Points on a hilly landscape, in no order, each with its height.
A ball rolls from a point to whichever of its 2 nearest points has the largest drop for the distance, and stops where none of them is lower. Distance is the straight distance between rows; heights are no part of it.
j_891 h=413: [ 77 138  97 123 144 112 196 136  88 151 117 157 109 173 145 164 124  77
 120  80 162 113  92 110  90]
j_498 h=451: [179 139  72 171 120 119 106 167 144 172  71  92  77 162 118  88 164 137
  84 136  66 119 148 172 117]
j_69 h=532: [ 98 149 154  56 172 107 178 127 140 101 151 173 123 131 104 144 100 118
 105  29 150 139 100  89 170]
j_145 h=504: [120 124 189 129 145 164  94 135 176 131 120  88  94 107 129 157 157 143
 145 143 124  86 135 136 146]
j_686 h=404: [150 142 114 112 117  88 102 115 108 164 153 111 136 108 183  61 108 194
 139 162  97 155 122 152 131]
j_950 h=489: [162 153 175  86 132 121  98  93 114 133 175 120 129  92 142 108 110 151
 111 143 114 113 122 106 168]
j_682 h=698: [111 187 113 189 118 114  82 115 118 110 138 139 168 100 143 126 119 187
 157  95 116 123 129 114 139]
j_268 h=507: [172 193  70 126 159 167 150 161 132 158 181 136 110 172 154 119 105 130
 131 141 104 151 167 119  89]
j_319 h=132: [146  95 122 159 125 183 141 164 165 102 103 111 115 139  78 145 148  75
 113 150 131 137 186 142 156]
j_745 h=378: [113 143 113 131 120 135 121 125 100 185 137 120 119 133 189 147 127 142
 141 126 124 106 114 123  92]
j_72 h=423: [203 168  81 160 131 170  95 177 133 136 128  95  75 136 117 127 140 103
  86 124  62 151 139 153 111]
j_24 h=411: [110  75 169 129  91 112 144  57 140  92  83 153 144 137 130 141 125 119
 158 128 159 102 103 106 122]
j_795 h=767: [163 168 137 148 150 114 105 153 139 132 153  96 141  96 126  76 111 194
 134 210  87 151 167 149 116]
j_774 h=578: [109 121 138 162 102 120 122 114 153  87 143 121 139  82  86 102 126 145
 148 133 133 143 154 123 184]
j_57 h=526: [171 180 129 130 166 152 121 117 124 131 184 133 123 127 147 118 123 166
 128 182 121 118 165 100 123]
j_843 h=464: [186 142  63 146 117  97 121 127 142 154  95 106  95 178 134  73 141 150
 100 155  83 129 153 150 149]
j_19 h=781: [131 153  91 173 151 114 127 154 145 137 126 108 159 135 137  86 111 191
 161 222 110 165 163 172 100]
j_704 h=800: [ 90 110 120 143 125 119 139 109 141 118 131 142 178 142 150  83  96 191
 174 227 141 144 153 139  81]
j_331 h=152: [ 91 167 130 143 112 156  99 141  88 155 124 129 153 115 133 207 134  92
 137  74 145 119  92 120  92]
j_962 h=184: [113 142 126  55 159 117 147 103 108 136 122 165 122 155 110 190 133  89
 103  68 153 101  53 118 173]
j_627 h=605: [ 92 129 169 180 110 105 104  88 156  62 113 122 124  83  85 119 136 153
 181 120 143  98 132 118 162]
j_925 h=661: [135 128 124 161 119 112 143  97 154  92 109 134 101 134 111 122 137 127
 152 178 148  94 173 124 188]
j_473 h=129: [109 131 128 150 133 171 113 144  99 160 108 116 128 137 147 214 134  72
 120 113 142 101 112 117  93]
j_718 h=721: [200 114 158 100 145 145 138 163 183 121 126  90  74 143  97  77 128 118
  86 147  85 136 172 141 171]
j_35 h=107: [116 140 154 140 129 153  92 119  96 175  97 101 144 135 169 201 160 102
 125 127 132  56 115 112  87]
j_110 h=789: [170 100  98 143  76 140  96 108 145 123  84  88 151 116 187 112 148 136
 125 157  90 119 159 158 147]
j_502 h=660: [ 98  90 196 118 100 157 108  92 176  75 113 123 156  87 121 138 123 148
 166 104 131 118 135 109 131]
j_175 h=734: [117 169 133 115 134 139 151 103 130 139 176 158 139 148 161 119  98 156
 139 110 136 112 150  90 122]
j_674 h=304: [104 135  74 194 143 102 157 148  64 169 104 133 126 167 170 143 135 131
 110 192 125 101 120 137  56]
j_9 h=506: [186 177  91 140 122 146  94 136 127 145 156 101 135 110 177  96 115 159
 100 124  80 151 154 132 146]
j_956 h=694: [146 105 200 104 106 155 101 100 176  87 131 101 152  88 166 116 116 171
 155 145 125 111 142 122 150]
j_586 h=609: [113 117 154 146 109 160 106 126 123  95 120 135 190 102  99 169 151 114
 141 107 149 135 127 113 130]
j_451 h=339: [ 95  43 165 156  73 137 149 105 134  99  56 119 161 128 155 132 123 129
 185 164 149 115 121 133  93]
j_155 h=447: [ 86 108 111  88 159  87 187  95 111 117 103 210 122 154 106 142 139  98
 116  70 201 119  85 107 136]
j_937 h=331: [145 141 156  98 152 167  92 177 145 141 170  80  72 113  85 154 127  68
  85 104  91 168  90 168 155]
j_171 h=281: [ 94 116 142  61 188 156 162 153 126 109 183 144 103 119  65 164 122  66
  97  79 169 175  53 139 132]
j_135 h=543: [108 177 194 117 136 111  88 112 130 103 162 142 104  85  79 140 131 139
 130  86 143 100 104 103 157]
j_50 h=564: [135 138 117 110 147 107 127 122 110 145 154 145 124 116 112 121 115 131
 128 165 142 114 114 123 119]
j_868 h=502: [151 102 150 133 146 169 137 134 158 145  58  85  96 182 152 186 176  94
 105 163 114  65 161 131 114]
j_947 h=525: [161 180  97 115 168 187 166 145 131 132 193 150 110 173 148 149  99  92
 120 113 133 144 149 102  98]
j_45 h=315: [104 120 112 174 121 118 146 155  78 164  87 126 166 150 142 154 135 106
 128 178 149 114 133 126  64]
j_368 h=240: [ 82 119 124  86 167 129 181 147 124 113 165 183 146 136  84 118 106 123
 135  68 184 170 126 110 109]
j_996 h=752: [172 106 146 107 127 118 151 125 172 112 133 119 101 144 127  89 111 120
 108 141 124 142 166 129 184]
j_678 h=557: [119 150 142  57 145 136 165 129 146  98 173 143 146 140 129 126 101 125
 111  36 142 144 126 101 199]
j_226 h=758: [ 89  91 130 145  83 154 117 172 136 128 130 113 189  91 116 106 121 143
 154 113 148 172 152 135 110]
j_833 h=479: [151  72 125 173 100 135 120 107 109 143  48  76 137 151 196 157 174 121
 117 174 106  66 133 139 101]
j_189 h=227: [159 132 103  96 121 109 120  63 102 136 131 158 156 155 150 145 143 125
 122 131 128  94 118 100 147]
j_359 h=473: [134 141 149 103 160 143 136 130 150 120 161 146  98 126  97 147 116 104
 110 103 155 117 127 124 159]
j_5 h=329: [ 81  80 129 146 117 126 132 148 102 158 107 137 155 120 130 141 129 117
 148 179 168 126 120 133  63]
j_495 h=722: [120  96 181 128 101 138 114  94 186  99 131  95 107 103 186  99 112 190
 195 167 112  95 131 123 113]
j_827 h=381: [139 149  87 172 115 143  95 191 110 170 142  89 118 108 125 109 117 126
 126 145 103 173 129 170  91]
j_219 h=269: [149 152 123 110 160 137 118 160 132 150 153 102  52 151 113 172 118  45
  87  83 101 149  73 173 150]
j_357 h=221: [121 140  94  85 156 100 159 144  65 167 139 169 120 137 109 169 138  77
 113 123 157 118  55 128  93]
j_60 h=791: [100 116 107 164 120 114 131 145 119 130 115 130 188 139 129 100  95 169
 166 190 139 167 158 163 100]
j_127 h=373: [140 108 101 120 114 144 141 153 153 149 121 104 100 154 154 118 116 117
 111 113 124 141 158 156 145]
j_689 h=317: [167 198 100 121 131 107 104 149 105 151 183 116  75 122 141 120 111 123
 110  85 106 146  97 130 166]
j_195 h=397: [167 110 173 101 141 137 110 125 123  99 151 112 135  77  89  99 117 129
 105 173 138 144 138 139 166]
j_929 h=293: [133 116 151 129 106 164 114 131 167 110 144  88 139  93 136 125 118 126
  96  72 105 157 147 139 192]
j_200 h=552: [135 127 137 101 125 101 156  96 124  99 149 160 155 125 138  87  96 162
 135 129 149 148 128 102 160]
j_796 h=131: [166 149  61  75 154 122 182 136  77 155 177 178 178 152 152 113 118 137
 122 134 124 162  90 118 140]
j_830 h=714: [ 78 167 141 119 150  92 155  96 119 126 161 182 125 150 138 119 116 179
 156 106 142 100 104  65  79]
j_842 h=353: [146 146  95 109 116 122 129 126 124 144 144 134 111 160 176 118 105 141
 115  86 113 129 139 130 164]
j_21 h=398: [132 141 154 118 134 110 126 159 130 126 165 109 106  97 108  78  95 140
 109 115 132 146 137 134 181]
j_12 h=492: [185 165 169 105 171 148 124 131 145 113 174 113 118 120 129 116 123 141
 108 162 111 116 174  93 150]
j_677 h=431: [134 154 141 137 136 111 143 185 137 136 184  89 104  95 127  56  90 160
 111 126 100 186 165 140 154]
j_706 h=254: [162 101 142 108 136 151 104 125 104 150 122 139 141 113 103 169 154  60
  95 166 151 128 114 139 110]
j_220 h=403: [178 114 127 126 115 107 108  97 142 151 135 107 123 121 182  87 139 187
 126 204  83 104 151 147 103]
j_959 h=365: [122 111 104 133 115 118 112 175  98 195 135 105 140 105 149 113 113 135
 128 162 116 141 126 173  83]
j_936 h=723: [101 149 130  94 151 103 169  88 137 132 164 186 126 162 168 102 112 153
 146  89 152 115 112  78 107]
j_113 h=295: [128 146  86 173 126 127 134 162  92 178 122 117  92 160 136 160 132 105
 130 169 119 108 113 153  79]
j_607 h=720: [ 91  94 147 143  88 124 144  85 154 113  61 114 124 161 139 173 147  81
 133 106 155  89 135 127 162]
j_212 h=130: [103 101 143 113 161 155 140 151 122 120 153 151 128 120  69 172 130  65
 120 130 174 152 133 131 106]
j_875 h=298: [136 173 112 132 138 111 111 139 108 168 161 127  60 122 124 132 121 125
 105 131 125 109  98 129 130]
j_731 h=644: [132 128 134 166 113 126 146  76 152  54 105 134 135 135 125 125 137 155
 175 187 139  88 172 111 160]
j_695 h=616: [ 89 119 159 163 120 159 125 174 164 109 179  72 114  64  67 103 127 150
 131 106 122 160 139 139 166]
j_65 h=338: [125 112 132 117 103 148  95 105 140 149 107 102 148 130 178 168 137 128
 112 100 125 102 119 135 135]
j_987 h=458: [183 201 115 117 146 160 114 190 115 137 191  91 100 105 162  97  93 132
  83  98  76 192 128 134 151]
j_900 h=82: [100 130 178 113 141 147 106  83 121 144  96 123 133 143 159 200 157 111
 117 129 146  52 103 108 112]
j_280 h=102: [173 161  47  97 138 109 131 124  84 169 155 146 148 151 166 113 124 144
  97 128  89 159 103 137 136]
j_770 h=540: [ 73  88 198  95 141 137 111 113 146 104 108 159 154 102  78 152 155 112
 136  86 171 128 109  95  85]
j_767 h=600: [ 93  68 176 105  92 114  99 110 151 100 108 124 139 105  91 145 137  98
 133 110 160 134 118 128 165]
j_242 h=296: [107 109 116 155  89 110 122  89 107 119  93 161 189 129 165 138 125 142
 168 136 144 122 121 116 103]
j_693 h=478: [125 170  90 165 151 125 149 175 142 139 162 117 119 155 127  89  78 148
 143 142 112 185 185 149 134]
j_174 h=282: [118 136  75 148  96 108 121 112  84 154 106 141 194 133 161 142 128 131
 139 128 134 124 126 114 112]
j_492 h=205: [132 122 142 127 126 137 115 113  95 138 113 147 149 120 111 167 160 110
 139 180 159  92 130 120  97]
j_191 h=472: [ 67  92 164 110 120  79 159  76 158  68  80 190 142 152 128 132 129 138
 152  38 160 124  96  82  86]
j_648 h=416: [154 142  92 121 155 121 161 140 155 157 133 138  32 195 138  96 135 126
  96 150 115 103 148 144 114]
j_715 h=683: [115 137 150 150 135 133 130  86 156  83 110 159 108 131 110 160 135 112
 138 142 170  85 152 112 149]
j_777 h=441: [170 176  65 191 124 134  94 180 135 174  94  77  71 143 139 113 153 123
 110 134  62 126 136 163 104]
j_583 h=390: [143 116  95 146 114  96 100  93 119 169 123 107 140 122 189  80 130 195
 139 211  92 119 110 167 102]
j_977 h=334: [136 128 131  87 114 140 133 145 139 120 164  90 138 110 109 120 110  98
  83  53 114 175 130 146 221]
j_472 h=418: [130 138 111 113  96  77 100 102 103 134 140 122 156  94 175  66 108 182
 126 124 111 148  84 134 158]
j_43 h=685: [ 75 126 170 118 167  70 145  89 129  80 124 215 117 130  76 110 140 161
 142 106 176 127  97  75  84]
j_839 h=471: [149  81  94 184  92 116 103 148  86 148  41  75 141 139 184 124 166 121
 117 166 109 108 133 150  93]
j_582 h=577: [ 79  93 170 132 128 153 102 130 116  96 120 153 168  74  75 173 154 101
 145 101 170 130 123 100  77]
j_428 h=501: [ 51  80 171 123 115 115 140 103 144  84 106 176 144 123  93 128 127 121
 156  65 179 130 123  88  84]
j_480 h=474: [162 123  60 154 112  93 149 119 133 156 101 125 127 185 166  93 120 146
 115 169  98 134 167 147 134]
j_984 h=191: [175 147 114  64 154 121 137  97 113 145 156 159 131 143 132 154 127 107
 106 108 137 119 108 112 182]
j_531 h=249: [157 145  76 113 128  98 147  71  85 126 156 194 182 158 150 138 134 139
 125 148 138 120 121  99 143]
j_335 h=226: [105 131 123  96 124  56 129 112  91 116 136 186 185 102 100 109 117 157
 145  53 147 149  74 112 109]
j_558 h=586: [ 97 170 145 167 125 158 114 167 129 106 194  98 108  75  75 145 117 127
 125  78 112 156 129 127 168]
j_783 h=687: [102 163 160 158 127 121  98 120 124 101 159 146 154  88 114 114 106 176
 167  96 127 136 137  96 140]
j_669 h=279: [ 90 111 134  63 167 103 189 125 130  85 148 212 141 132  95 100 110 139
 142  56 185 174 109  81 127]
j_185 h=389: [ 89 129 117 137 126 128 142 157 117 176 137 138 140 148 166 135 119 132
 151 103 142 122 123 124  71]
j_78 h=553: [144 154 112 177 119 124  99 151 128  97 136  96 116  82 102  97 130 148
 132 157 111 143 170 149 185]
j_981 h=194: [114 113 108  71 136  84 146 112  63 152 129 184 155 133 113 142 138 111
 128 117 162 131  62 127 116]
j_258 h=467: [101 102 161 104  96  62 134  58 138  94 119 152 117 134 130  85 107 167
 146 112 147  97  98 118 147]
j_809 h=195: [141  78 142 144  99 161 124 126 170  91 103  92 128 103 114 131 147 111
 133 149 125 127 173 146 179]
j_829 h=433: [127 101 115 133  79  75 115  95 120 128 103 123 149 102 161  76  97 171
 157 129 129 138 102 149 147]
j_377 h=737: [105  85 169 139  86 123 119 121 156 121 110  98  98  95 155 102 129 175
 180 158 122 106 120 155 134]
j_985 h=705: [124 110 170 134 115 153 123  73 175  91  92 129 120 153 134 181 148 115
 139 126 151  70 138 118 166]
j_542 h=462: [ 81 109 157  93 151 143 152 109 149 113 106 169 120 153 107 167 138  84
 116 102 189 113 117 107 139]
j_236 h=503: [163 126 108 124 148 171 140 144 117 163  93 125  94 184 115 195 148  57
  82 146 109 102 130 127  99]
j_618 h=364: [148 145 126 101 136 119 149 152 121 122 176  98  86 109 108 105 108 107
  81  83 106 157 114 148 198]
j_421 h=517: [154 142  95 120 128 132 137 140 108 147 123 133 106 169 127 175 141  60
  99 121 130 109 137 134 130]
j_563 h=491: [ 97 108 169 118  88  67 116  74 144  91 115 162 150 111 141  91 108 182
 174  76 116 128  96  94 120]
j_963 h=435: [140 138 104 154 149 138 170 163 136 159 124 120  60 183 113 122 148 119
 118 188 116  91 161 134  79]
j_973 h=508: [ 94 124 140 144  78  82 121  81 132  97 118 166 189 123 161  90  97 196
 194  82 116 146 101 103  88]
j_998 h=809: [132 121 107 134 125 142 157  68 156 125 114 143 115 199 178 153 135 128
 128 140 137  68 154 122 149]
j_609 h=267: [159 159  64 131 123 133 124 110  75 140 127 168 182 144 141 161 128 119
 136 149 136 139 131 122 129]
j_877 h=248: [105  88 158 141  81 154 105 125 174  98 109  79 148  88 114 123 136 122
 131  92 124 137 136 138 204]
j_456 h=574: [126 128 141  73 129 101 169  96 126  97 154 154 153 135 124 100 100 129
 119  80 149 140 128  82 186]
j_301 h=463: [158 112  78 210 131 111 120 171  87 161  39  86 117 155 162 106 169 141
 111 195  73  99 137 172  74]
j_188 h=655: [122 122 161 130 128 179 126 179 171 114 170  83  86 103  87 128 136 104
 115 122 111 149 162 152 158]
j_245 h=444: [ 84 102 177 105 109 115 152  44 169  61 104 177 133 150 142 141 118 142
 163  88 139 106 103  82 101]
j_454 h=739: [187 151  97 180 146 152 119 183 145 133  88 102  98 155  94  89 164 157
 125 201  68 131 176 147  94]
j_28 h=490: [145  94 145 131 131 143 124 108 148 147  87  97 117 156 175 163 171 114
 120 175 113  61 146 122 117]
j_452 h=442: [191 166 153 113 174 153 112 148 153 149 166  84  63 120 122 106 126 140
 103 154  85 122 151 135 128]
j_650 h=445: [200 124 128 127 114 143  84 138 159 150  92  91 103 117 151  89 163 151
 104 164  67 124 148 156 129]
j_847 h=475: [151 112 156 133 121 148  97 138 171 133 108  71 100 102 149 125 148 155
 129 142  97  97 158 148 152]
j_912 h=702: [100 149 155 130 151  93 134 105 114 111 149 172 118 121 102 126 125 156
 139 106 156 100 116  86 112]
j_251 h=277: [117 147 119 139 144 112 127 159 100 177 144 129  56 145 111 165 129  88
 120 129 151 106  93 141  94]
j_208 h=252: [ 79 108 110  97 114  73 162 112  98 117 121 197 193 129 121 105 111 169
 162  80 153 152  83 104  77]
j_316 h=579: [105 107 183 110 119 101 145 107 147  57 156 145 163  84  84  91 103 135
 127  80 134 168 128  96 179]
j_710 h=275: [ 80 104  99 117 115 103 172 129  95 148 115 184 182 136 142 131 122 127
 150  95 171 138 110 119  90]
j_728 h=484: [223 195  82 135 154 142 107 172 117 151 165  93 115 119 166  69 105 152
  80 129  57 183 137 139 117]
j_970 h=529: [112 147 125 115 128  84 168 100 114  93 158 181 200 137 139  80  81 186
 168 114 134 164 120  94 133]
j_249 h=109: [182 131  95 112 140 124 123 163 110 181 137 120 103 145 112 113 124 116
 108 151 104 142 137 154 111]
j_930 h=536: [156 184 104 170 118 135  81 146 104 123 141  95 117  90 106 132 134 116
 118 127 110 143 135 149 154]
j_729 h=797: [169 112  73 132  88 121 119  81 128 153  92 115 155 153 203 126 139 133
 112 132  99 124 143 131 135]
j_632 h=395: [158 154 168  97 159 157  99 156 153 154 168  81  70 117 118 141 117 110
  90 111 111 134 131 147 148]
j_465 h=688: [155 118 160 139 139 157 123 165 178 110 130  70  58 132  83 118 150 109
 105 137  93 127 176 150 178]
j_297 h=379: [142 141  90 154 101 113  95 132 110 172 110 105 156 129 185 104 137 168
 119 169 106 139 134 165  91]
j_597 h=350: [114  94 126 124 125 120 117 173  94 177 114 101 115 101 113 129 138 122
 127 173 147 132 128 165  72]
j_151 h=449: [177 122 102 163 129 168  97 184 136 136 103  70  97 120  88 143 165  87
  93 129  79 138 148 169 132]
j_943 h=548: [116 150 201 122 155 141  94 120 160 100 138 105  86  91  85 154 131 130
 132 121 135  88 135 123 175]
j_577 h=780: [170  90  99 141  90 167  93 132 131 138 100 109 181 101 160 138 139 123
 109 138 108 158 159 156 142]
j_537 h=753: [127  83 139 113 120 119 132 137 170 127 112 114  89 124 139  87 129 151
 153 184 135 113 147 154 136]
j_259 h=56: [123 116 129 143 147 193 152 160 125 116 126 129 122 130  69 177 144  56
 110 148 158 138 150 128 122]
j_690 h=519: [130 166 193 103 146 114  95 119 103 108 174 142 119  83 105 120 108 153
 119 115 129 130 109  97 154]
j_217 h=335: [131 180 124 113 127 111 109 115 103 145 158 137 119 114 144 124 109 147
 118  66 120 121 110 114 166]
j_820 h=541: [ 97 109 156 174  99 107 107 100 122 101 101 128 174  95 130 120 121 184
 187 193 145 123 117 148  93]
j_530 h=495: [149 118 133 159 134 167 114 144 169 122 107  75  98 117 170 121 163 177
 160 179  93  95 164 140 127]
j_506 h=706: [ 93 151 110 191  84 112  81 133 110 132 105 101 152  93 150 130 133 157
 155 106 116 110 113 136 121]
j_37 h=512: [145 114 107 181 133 145 111 120 148 117  84  91 137 133 159 106 157 183
 174 218  99  97 163 151 111]
j_296 h=424: [204 118 100 122 114 136 101 126 138 168 106 109 126 157 170  77 164 170
  97 180  62 122 150 147 101]
j_360 h=738: [108  67 106 126  88 124 149 141 107 142  80 121 167 140 146 141 133  97
 127 102 164 143 133 139 131]
j_448 h=375: [109  49 183 120  85 125 150  68 159  78  79 136 138 111 119 111 113 134
 177 151 156 122  98 131 111]
j_593 h=122: [107 131 176 100 137 130  94  66 126 124 102 150 125 130 120 186 150 105
 122 115 160  76 102  93 139]
j_351 h=638: [104 101 182 121 122  67 150  86 137  38 127 191 173  99  93  74  97 182
 166  78 123 187 113  74 102]
j_101 h=547: [136 155 111 164 138 125 118 137 118 148 155 126 124 132 122 112 126 156
 141 190 119 117 152 136 106]
j_64 h=568: [ 99  77 167  88 120 161 109 119 145 115 111 108 143 106  90 170 160  83
  96 111 148 135 124 145 155]
j_423 h=524: [123 118 126 188 123 126 109 117 139 109  94 118 160 114 141 112 140 179
 192 232 113 120 156 135  84]
j_256 h=470: [158 118 125 178 135 166 131 192 111 153  77  70  98 147 114 176 171  55
  96 131  93 118 138 158 108]
j_234 h=405: [124 124 162  78 162 156 131 167 129 117 205  94  82  92  65 150 107  70
  88  99 109 186  79 149 158]
j_532 h=485: [187 122 110 163 137 190 112 184 114 153  97  94 105 157 123 193 166  38
  91 147  80 119 127 137  74]
j_754 h=228: [134 146 135  70 163 131 119 128 116 158 134 124  86 161 111 182 122  83
  92  73 121 127  61 152 173]
j_890 h=522: [170 170 119 146 108 139  84 125 117 128 147  91 144  90 145 118 127 139
 102  98 112 141 144 128 178]
j_187 h=567: [119 170 105 163 129 171 128 155 116 119 195 129 113 107  93 155 113 101
 128  75 127 156 121 136 149]
j_182 h=426: [101 137 161  70 182 159 143 104 152 116 139 161  96 154 109 164 123  82
  98 105 178 122 116 120 161]
j_658 h=493: [ 93 143  89 143 139  67 161 123 110 134 146 169 157 173 122  78  97 169
 147 184 145 161 133 146 124]
j_972 h=251: [125 136  99 117 169 128 154 145  94 158 136 149  67 171  96 175 132  45
 109 140 156 121  69 134  83]
j_166 h=428: [170 155 105 129 146 159 113 191 119 145 193  97 117 108 119 116 108  93
  99 110  92 203 118 148 120]
j_419 h=509: [116 166  95 100 159  69 182 128  99 117 154 178 187 148 128  74  79 187
 149 159 141 170 132 107 139]
j_385 h=455: [150 130  76 179 140 105 125 150 118 170  84 121  92 168 133 101 158 135
 109 212  77 107 161 161  88]
j_546 h=803: [164 133  84 130 107 143 146  92 140 151 125 140 145 194 192 135 147 128
 106 140  96  98 159 118 151]
j_286 h=366: [127 127 155  46 194 178 151 129 155 121 156 153  83 144  95 178 120  65
  90  88 165 155  84 125 142]
j_381 h=527: [103 126 167 107 144 134 134 127 158  89 152 139 126  95  68 118 125 112
 119  97 157 142 140 104 163]
j_615 h=323: [156 109 160  85 140 144 102 114 119 128 142 133 132  81  68 142 140  88
  99 159 157 141 115 146 149]
j_536 h=771: [132  83 149  79 123 110 153 112 169 116 142 118  87 150 142  85 104 149
 127 141 143 128 138 142 166]
j_18 h=483: [116 118  82 132 121  87 167  99 125 151 135 150 142 181 166  94 107 167
 149 183 115 131 148 143 122]
j_91 h=81: [183 159  69 116 135 127 128 136 106 174 144 135 137 154 152 112 136 130
 100 166  97 137 134 139 105]
j_173 h=710: [112 134  92 213  93 129 105 148 113 137  67  78 139 101 171 126 155 148
 143 131 113 119 151 165 132]
j_753 h=666: [ 86 120 176 138 140  62 130  96 148  60 113 195 134 102  81  87 117 177
 168  92 141 138 121  85  89]
j_164 h=201: [ 98 150 114 102 117  83 111 132  88 132 160 165 168  87  96 131 126 120
 138  33 128 152  62 118 118]
j_391 h=816: [ 88  92 142 118 115 121 180  39 162 123 111 163 113 194 183 154 143 131
 132 140 145  63 124  90 122]
j_743 h=188: [ 97 123 124  94 161 140 153 147 105 141 170 154 135 121  96 137 123  90
 127 124 175 154 105 128  95]
j_528 h=394: [147 135 100 117 144 146 155 171 169 147 131 111  58 182 129 122 125 108
 106 120 115 124 154 148 152]
j_744 h=494: [162 173  63 142 156 143 151 181 118 163 171 125 115 170 125 108  92 132
 130 159  95 182 149 150  87]
j_415 h=665: [126 166 148 129 133 138 123 132 114  79 171 143 174  90  97 105 102 146
 141 108 137 176 144  90 155]
j_781 h=148: [134 145 105  56 177 114 155  95 101 128 141 194 125 159 114 166 143  89
  99 104 165 112  72 110 147]
j_708 h=448: [ 96 121 128 137  93  64 128 101 115 138 111 133 110 122 140  89 106 163
 152 121 142 107 106 134 143]
j_169 h=636: [141 158 141 132 128 163 100 140 114 101 165 133 173  81  89 145 136 118
 136 119 139 143 141 110 129]
j_494 h=727: [163 115  96 180 128 156 103 185 166 132  72  79 108 131 131  89 179 163
 151 189  75 141 190 162 108]
j_273 h=613: [106 104 175 110 108  64 158 105 124  54 143 166 188  98 106  53  89 175
 139  69 129 180 113  86 150]
j_310 h=546: [126 182  98 139 147 157 152 155 124 123 176 147 108 135  99 147 103 111
 134 118 147 150 151 102 120]
j_978 h=452: [181 125 175  64 156 108 136 119 109 114 169 126 115  99 114  80  99 137
  97 160 121 138 126 124 169]
j_683 h=297: [ 64  73 140 129 101 121 169 129 114 116  78 157 186 149 141 138 117 109
 161 102 171 122 122 106  65]
j_749 h=163: [134 143  69  89 151 114 162 125  75 133 153 177 168 127 110 135 123 114
 130  94 137 151  82 114 128]
j_617 h=401: [ 73 150 113 124 119 103 157 132 119 164 129 146 104 163 159 151 121 131
 134  77 161  85 103 108  93]
j_716 h=316: [119 115 143 129  76 130  90  82 118 124 106 124 194 112 157 145 135 141
 152  98 126 112 109 124 118]
j_905 h=717: [146 116  96 198 111 140 104 167 149 120  80  77 135  90 143 110 155 153
 151 156  89 130 180 153 137]
j_387 h=770: [128 103 106 150  98 175 110 176 124 130 123  85 168 102 129 124 140 115
 134 130 121 164 166 153 123]
j_330 h=751: [193 157 112 171 153 139  91 156 139 146 124 100 115 112 125  98 153 175
 130 207  70 129 170 140 116]
j_216 h=542: [ 99  92 162 113 131 152 116 129 140 133  92 110 122 120 115 186 142  80
 109 130 148  97 119 133 135]
j_373 h=746: [ 98  74 121 129  68 142 123 144 127 131  93 110 184 109 164 129 114 128
 151 100 147 150 136 156 131]
j_786 h=177: [110 154 114 124 117 113 102 140  79 149 143 156 156 105 111 173 126  95
 132  46 137 139  79 118 118]
j_59 h=627: [ 92 123 148 182 100 127 136  91 158  59 101 142 138 112 121 133 143 159
 217 166 138  98 140 114 140]
j_798 h=352: [110 123 160  58 166 143 139 146 121 120 191 131 127  88  60 146 120  85
  95  73 146 174  81 128 161]
j_505 h=400: [160 174  90 155 128 178  95 181 106 161 160  95 104 119 120 147 124  86
 114 123  84 164 111 166 106]
j_290 h=427: [ 71 119 113 118 147  99 186 111  94 130 119 192 103 175 127 135 137  80
 120 109 196 117  96 110  91]
j_700 h=730: [124  78 123 129  84 114 144 117 120 142  64 113 138 154 136 159 135  86
 107 112 139 109 128 147 152]
j_457 h=630: [ 73  73 190 114  98 136 110  78 157  77  91 133 162  89  97 142 148 122
 152  89 141 122 103 118 147]
j_380 h=318: [ 63  68 156 168  95 125 151 143 122 119  68 107 154 124 146 154 130 103
 158 117 175 101 128 125  88]
j_518 h=446: [147 109 106 165 140 122 152 167 140 162  81 104  66 184 142 112 172 133
 120 204  96  83 172 137  76]
j_616 h=518: [108  88 166 132 157 186 144 140 144 128  62  93 103 158 132 205 161  68
 105 134 147  80 145 130 120]
j_517 h=359: [130 146 145 122 126 164 107 134 153 157 134 120 117 143 165 178 127 134
 130 121 130  91 144 115 113]
j_676 h=497: [ 83 136 166  84 145 112 143  91 154 102 112 170 130 147  99 148 118 108
 114  46 178 123 103  90 133]
j_490 h=168: [127 141 136 106 150 121 109  95  97 130 126 165 141 128 106 181 145  99
 127 139 168  93 109  92 121]
j_975 h=457: [116 141 110 163 135 137 141 204 142 129 169 100 120 102 101  78 102 146
 134 135 105 182 168 153 136]

For each start below, name the point where the ball stops.
j_454: j_900
j_770: j_900
j_457: j_91
j_731: j_91
j_577: j_91
j_690: j_900
j_710: j_900
